Each scene shows the same named points in several views. A view is turned or mirrored, and shifted as a whole, has a little noise and may leave points out.
In the rows, zero is written as 100.

Scene 1
View 1
tuma: [ 83 121  40  78  67 128 127 119  67 123 139  56 107 141  97  82  76  77
  77  65 101 100  68 124  65 152  91  86 115  81  55 147 109 102  49 104
 102 115 110 166  50  97 174  62  90  90  61 111]
Nufi: [111  89  84  87  97 100 102 116  82 133 115  91  89  91  92 108  91  88
  94  75 114 117  83 104  88 132  92 112 117  96  98 103 104  78  84 101
  84 110  96 143  86  97 130  65 122 103 107 108]
tunov: [107 115  92 112  58  91  90  83  77  73  91  58 109 116 127  98 112 106
 128 103  70 120  93 104  83 120  79  61 115  61  99 121  81 122  89 102
  99 110  93 104  97 131 126 107  92 122  93 104]
zevez: [116  82 119  98 100  92  80 108  83  94 114 113  93  72  86 125 105  97
 103  95  97 126 107  95  98  94  81 107 110  98 127  75  65  74 124 108
  66  93  80 122 106 107 109  72 126 117 133 111]
nefo: [ 97 102  92 107  77  87  87  84  86  93  90  76 113 109 115 119 112  93
 102  99  74 113  95  97  92 118  88  76 117  73 108 107  74 120  88  98
  93  90  92 102 105 120 113  95 103 117  97 102]
zira: [100 115 106  89  86  73  93  98  67 114 116  79  90  63 118 111 101  90
 134  84  84 126 105 111  98 126  98  89 130  87  77 113  82  87 111 102
  79 126  98 131  98 115 137  93 124 101 114  96]
bagak: [ 93  97 112 103 100  78  85  91  85  95 102 100 108  94 109 134 115  91
  96 108  70 119 105  82  95 100  90  90 123  94 112  85  64 101 111  97
  69  77  95  96 117 118 105  85 118 111 114  95]
vozi: [104  92 118  99  94  68  76  86  92 109  79  93 103  75 122 128 114  97
 116 101  81 123 109  90 108 111 100  87 128  93 120  83  82  97 106  92
  76  91  92  93 119 124  95  90 120 116 128 101]
poni: [117  69  91 102 102 115  91 112 110 120  84 100  99 121  80 122  99 100
  64  94 111 112  78  88  84 106  80 111 102 107 139  76  85 100  80 109
  87  67  92 110 103 101  94  57 111 119 111 119]
Sizi: [101 108 105 111  75  86  84  88  74  80 102  82 107  94 115 111 108  97
 127 108  70 127 105  94  91 112  85  73 112  78 105 101  70 108 108 105
  86 102  91 106 104 123 113  97 110 120 110 103]
bufup: [106 107  79 102  72 108 103 107  77  98 114  74  99 106 106  93  93  98
 108  87  98 114  86 110  80 133  82  93 110  81  87 115  91  96  81 108
  98 112  93 135  86 106 138  79 108 108  95 108]
sem: [ 98  76 106  90 117  73  79  97 108 137  86 112 111  90 104 152 113  88
  69  94  87 113  95  76 107 106 102 110 124 111 128  66  82  93  95  90
  66  64  95  86 125 109  90  69 125 104 127 104]
ves: [130  85 103  97  86 118  91 115  84  94 109 100  92  88  80 100  91 105
 106  91 111 124  93 105  86 108  73 111  99  93 122  86  82  78 102 120
  85 107  81 132  97  99 114  67 122 122 122 119]
vivu: [ 91 104  90  82  95 118 100 123  71  93 150 105 105 120  75 103  92  76
  73  95  78 114  94  94  77  96  78 109 108  94  90 105  63  93  97 115
  66  78  86 141  84 100 143  63 113 101  99 101]
View 2
sem: [110 123 172  98  92 105 110 107  94  91  81 126  46 113 116  83  95 124
  88  67 115 143 105  69  48 141 123 106  57 129 101 138  90 120  91  35
 124 122  40 141 102  85 114 120 100 100  99  92]
zira: [115 134 109 104 148 106  96  72  92  89  87 124 116 121  82  90  81 123
 108 105  99 122  79 101 101 142 108  67  96 119 124 116  89 110  84  93
 113  94  90  83 104  98  74 124 101 116  75  87]
zevez: [145 121 138 113 111 113  89  99  77  74  88 135  64  91  93  73  99 118
  90  82 108 137  99 105  55 130 133  94  51 122 109 143  91  91  74  31
 124 110  59 122 103  93  94 127 127  94 106  97]
bufup: [ 89 114  88  87 146 116  98  94  93  98  94 120  99 123  79 102  95 117
 111 100 106 102  62  87 107 118 113  82  96  99 129 123  76 131  98  84
 128 120  93 106 111 111  89 113 100 110 106  98]
Nufi: [ 98 138 106  94 150 101 101 102  99  81  99 133  93 107  77 109  92 121
  97  87 118 116  83  89  89 136 120  85  94 109 135 116  96 123  91  77
 136 124  68 113 107 106  70 130 106 100 101  81]
tunov: [ 81  87 105  86 127 133  82  90  81 124  87  98 100 148  96  74  93 105
 115 115  95 101  47  82 102 110  87  86  84 102 100 138  56 138 110  95
 106 100 104 106 110 102 118  97  89 120 104 109]
ves: [118 119  95 106 133 118  79 107  77  79 109 125  85  97  75  94  92 118
 100  92  99 117  80 104  86 118 122  83  63  98 126 146  93 104  82  63
 135 119  84 129 102 105  83 125 126 101 118 101]
vozi: [110 114 151 105 100 118  90  90  88 108  82 101  77 126 115  81  90 114
  87  91  88 139  85  81  67 135  99  90  60 119  99 150  86 124  92  77
 111  94  68 127  98  73 116 112  97 113  89 101]
vivu: [124 103  95  99 142 122 109  81  83  73  84 154  86  98  73  67 121 108
 120  94 134 118  80 102  86 115 128  79  96 118 120 107  60 106  88  38
 124 116  76  73 127 118  81 128 117  99 110  94]
nefo: [ 84  95 125  92 117 125  95  99  87 110  89 111  76 138 106  80  96 105
 108  99 104 115  63  75  84 113 102  95  79 111  99 132  61 136 104  69
 110 112  86 120 106  96 120 107  86 113 102 103]
poni: [102 119 118  89 117 122  96 126  87  84  97 129  53 103  91  99 103 113
  94  71 121 115  85  72  71 110 127 111  55  93 122 146  90 126  94  29
 143 139  54 157 107 102 107 125 111  91 129 102]
tuma: [ 63 111  62  65 184 109 121  92 108  91 100 152 107 134  59 117 102 119
 135 100 140  80  55  75 134 116 119  74 145  94 156  76  59 155 110  84
 143 144  90  76 130 136  64 133  76  99 108  80]
Sizi: [106 101 112 105 118 126  80  89  78 109  87 105  91 131  94  74  94 109
 103 110  96 116  66  92  88 118  99  87  74 112  90 141  71 116  91  77
 105  99  93 107 108  97 117 106 102 116 100 107]
View 3
zira: [ 96  80  80 124  83 107  92 115  99 105 126  96 102  95 134  64  69  91
 117 107 125 112  81  78  98 118 101  94 107  98 107 116 124 120 131  98
 108 102 112 113  83  84 104  91  97 102  80 112]
bufup: [ 85 100  78 116  98  94 111 110 126  92 119  81 118 110 125  83  82 103
  78 101 122 121  94  76  88 108 101  89 120 123  93 123 118 105  88 111
 125 111  96 130  93 107 105  84  92  86  92 131]
zevez: [ 89  99 101 119 116 114  98  95  56  81 124  89 114 105 136  58 102  86
  99  80 102 131 109  75 137 112 109  88 113 107 129  94 134  72 109  92
  98 127 126 105  78  69 104  85  96  65  87  87]
vivu: [ 85 126 115  82 118  72 121 133  85  73 113  94 129 102 128  58  75  87
  84 106 112 121 116  75 117 117 106 103 111 110 114 142 126  77  90 125
 117 116  92 123  81 102 110  72  96  54  83 132]
sem: [ 89 103 127 109 100 140 110  98  46  76 129  88  96 100 155  65 127 107
 116  60 109 142 112 100 143 113  90  92 123 103 101  97 142  52 103 105
  84 101 116  64  87  73  78  90  89  84 139 121]
poni: [ 78 127 116 107 111 120 123  95  83  80 120  77 118 115 138  84 130 102
  68  67 102 156 126  91 128 112  97  88 133 129  94  94 132  60  71 105
 105 127 112  94  90  90  87  81  91  68 137 119]
nefo: [ 93  92 100 126  74  98 108  87 104  91 141  85 108  96 130  94  81  95
 108  86 118 109 101  84 116 110  81  99 129 133  83 101 127  91 103 130
 120 116  89  91  90  82  99 102  82  87 112 124]
bagak: [ 98  99 117 113  92 104 102  95  64  79 137  89 106  89 146  67  89  91
 120  77 111 110 113  88 139 111  90 101 116 115 104 100 136  76 113 122
 108 116  98  82  83  69 105  98  83  76 108 113]
tuma: [ 70 133  76  89  98  67 127 157 175  89 104  82 120 109 114  89  72 108
  65 126 130 130  83  65  63 106 101 102 115 111  71 177 114 115  87 123
 132  84  73 141  91 143  94  68  99 101 110 181]
tunov: [ 98  79  89 135  70  73 102  74 131  98 134  81 114  93 118 101  66  89
 104  97 124  92 100  76 103 109  84  94 130 144  84 100 116 109 106 126
 135 122  77 110  92  93 116 116  77  89  97 122]
Sizi: [ 97  80  96 129  83  90  99  81  97  91 133  88 112  91 127  81  73  87
 114  90 119 101  99  82 119 113  93  94 120 130 103  99 127  99 117 121
 120 121  96 105  84  82 114 106  83  80  89 106]
vozi: [102  78 108 136  83 125 101  80  72  96 135  89  92  92 147  76 100  94
 121  78 112 115 100  94 124 112  88  84 122 116 105  81 132  90 121 103
 104 118 110  77  85  67  99 106  91  94 110 102]
Nufi: [ 79 114  90 109 111 116 113 130 105  93 111  88 108 116 132  66 103 108
  76 102 115 146  91  80  97 113 103  79 116  96 106 125 127  98 100  92
  98 104 115 116  86 106  88  75 102  89 103 128]
View 4
tuma: [115  81  85 127 145 135  76 147 173  89  99  67  86 106 110 149  87  73
 123 132  80  88  84  67  54 149 108 143  90 110 111  86 104 103  36  29
  42  90 119  75  58 135 117  59 108 106 117 140]
vozi: [ 83  88  83  76  58  90  83  78  94 141  66 136  84 106  87  79  97  76
  93 111  95  80 106 111 103  86  77  90 112  71  96  99 111 102  92 102
  92 120  74 103 107 118  71 113 122 113 113  95]
ves: [ 70  57  86  95  92 122 106 116 113 104  74 101 103  92 109  97 111  77
 119 107  78  95 102 132  92  94  90  95  75  91  65 129  83  99  91  95
  96  85  75  95 102 128  82  85 114 102 123 127]
poni: [ 72  62  80  80  86 117 111 111 124 120  86  96  95 102 114  87  84  84
 124  88  90 107  88 126  89 129 122  84  73  82  88 128 110  90  95  98
 109 109  61  95 114 135  80  72 127 117 135  95]
vivu: [100  93  75  97 121 113  80 128 109  98  98  98  67 123  99 119 104  36
 127 102  76  95 100 104  62  99 116 110  98  96  96 143  69 109  69  77
  86  96  84  89  84 134  81  57 109 108 107 122]
sem: [ 83  89  76  78  65  97  97  89  96 142  81 111  86 119  98  83  75  58
 106  72  95 102  91 104  89 109 106  61 106  66 105 128 111  92 107 116
 116 148  69 112 121 128  68  94 138 123 132  81]
bufup: [ 98  77  90 105 103 116  80 116 135 104  77 104  95  99 108 117 104  77
 113 130  87  87  98 103  81 115  87 127  95  94  90  91 101 102  70  68
  68  88 101  85  86 129  93  84 102 100 112 130]
Sizi: [ 90  83  88  80  79  91  81  94 115 122  62 139  69 111  95  91 111  77
 108 132  93  77 112 116  98  84  87 120 106  85  89  98 101 107  79  83
  80  91  70  85  99 127  76 100  99 103  95 106]
Nufi: [ 85  75  82 111 100 122  89 123 120 111  88  87 111 100 108 120  92  66
 112 103  81  87  93  97  75 117  78  98  96  93  88 108  92 102  80  75
  74 110 109 106  86 128  94  84 128 115 135 122]
nefo: [ 97  74  89  66  79  95  83  90 150 126  67 127  59 114 103  86  86  98
 112 132 101  87  99 106 104 122 117 115  93  81 110  81 134  87  73  76
  87  98  71  77 101 131  82  87 107 115  98  87]
bagak: [ 93  99  85  71  77  90  80  86 103 131  79 128  63 125  91  84  95  62
 108  97  89  89 106 113  95  96  96  92 113  72 100 119  96 104  86 101
 100 117  65  92 110 129  70  92 114 109 105  94]
zira: [103  97  86 109  81 103  69 101 102 116  71 122  95 109  86 115 111  66
  99 129  83  73 106  96  89  82  50 117 118  85  89  93  86 116  77  77
  66 116 104  99  88 121  86 112 108 104 111 120]
zevez: [ 76  78  81  85  77 101  97  99  86 119  80 117  92 106  97  94 109  53
 109  94  81  91 109 128  95  76  81  84  95  75  75 141  72 106 100 106
 108 107  69 108 112 121  66  94 115 109 120 115]
View 5
zira: [ 95 131  99 106 116 102  95  94 103  88 106  95 128  86  82 109 112  99
 104  98 131 114  88 108 105  80 111  86 107 104  98  99  86 118 103  92
 118  96  78 125  94 103 108  64 131 116 103  89]
tunov: [ 66 135  88  95  81  89 100  98 113  76 101  66 117 103  62 136 110  85
 110 104 124 131 113  87 114  81  95  85 135  70  90 122  84 126  93 118
  74  77  97  83  83 105  82  71 136  89 121 108]
poni: [ 99  72 122  75  98  97 107 128  77 146 101  78 105 100 119 107  96 129
 164  71  97 119 162  97  90  76  74 114  88  77  74  85 110 105  82 103
 113 122 108  76 114 102  68  96 110  70 125 146]
bagak: [110  84 104  95 101 119 112 105  90 117 107  83 137  88 113 123 103  97
 144  91 102  97 131 104 106  53  74 105  88  75 105  84 114 116  81  91
  97 130  95  91  88  90  73  75 116  89 120 116]
bufup: [ 86 123 118 102  91  82  99  94 108  80 102  73 105  96  81 119 109 102
 117  83 107 122 113  68  95  93 107 105 111 105  67 126  89 114  98 109
 100 104  86  98  97 124  87  82 128 119 101 106]
sem: [121  72 108  89 113 124 121 110  80 121 110  91 130  89 122 120 108 101
 147  77 109  86 140 121 103  46  63 108  68  78 111  65 103 122  76  79
 110 141  83  93  82  82  67  73 112  82 120 123]
vivu: [128 102 110 116  76  91  95  83 102  98  86  80 135  65 104 115  95  82
 139 104  72  84 107  67 101  63 110 128  90 102  77 134 106  97  92  99
  85 114  99  86  99 130  81  86 120 145 112  94]
nefo: [ 85 107  89  92  94  96 109 103 107  83 104  72 119 102  91 130 110  89
 119  92 117 117 124  97 112  64  88  92 116  77  96 107  91 130  87 104
  84  98  92  84  82  95  74  70 130  83 114 111]
Nufi: [104 113 127 106 116  85 104  95  98  98 100  86 105  94 100 101 106 111
 127  70 105 104 117  83  86  88 103 116  86 112  69 112  93 108  95  96
 121 122  80 104 104 122  91  81 117 126  90 110]
Sizi: [ 86 120  91  94  91 101 100  98 105  97  99  82 130  91  78 124 102  97
 113 110 127 119 112  97 112  73  96  92 120  82 103 106  93 120  93  99
  88  83 104  95  95  95  90  68 132  96 124 102]
zevez: [109  93 115  94  99 104  94 108  87 141  92  91 141  78 113 104  94 115
 145 105 113 104 111 106 102  58  90 108  91  84 107  91 110  93  90  84
 114 108 116 110 108 103  95  84 117  96 123 106]
ves: [103 107 127  93  96  86  89 112  91 135  94  88 119  83 103 100  88 126
 145  87 107 124 119  84  91  84 101 117  99  92  79 114 107  94  98  96
 118  99 110  95 120 120  86  97 117 111 115 118]

Which points are out of place in each view (at most two, in the order of its rows)? Write - if all are in place.
view 1: -
view 2: zira, zevez
view 3: -
view 4: nefo
view 5: poni, bagak
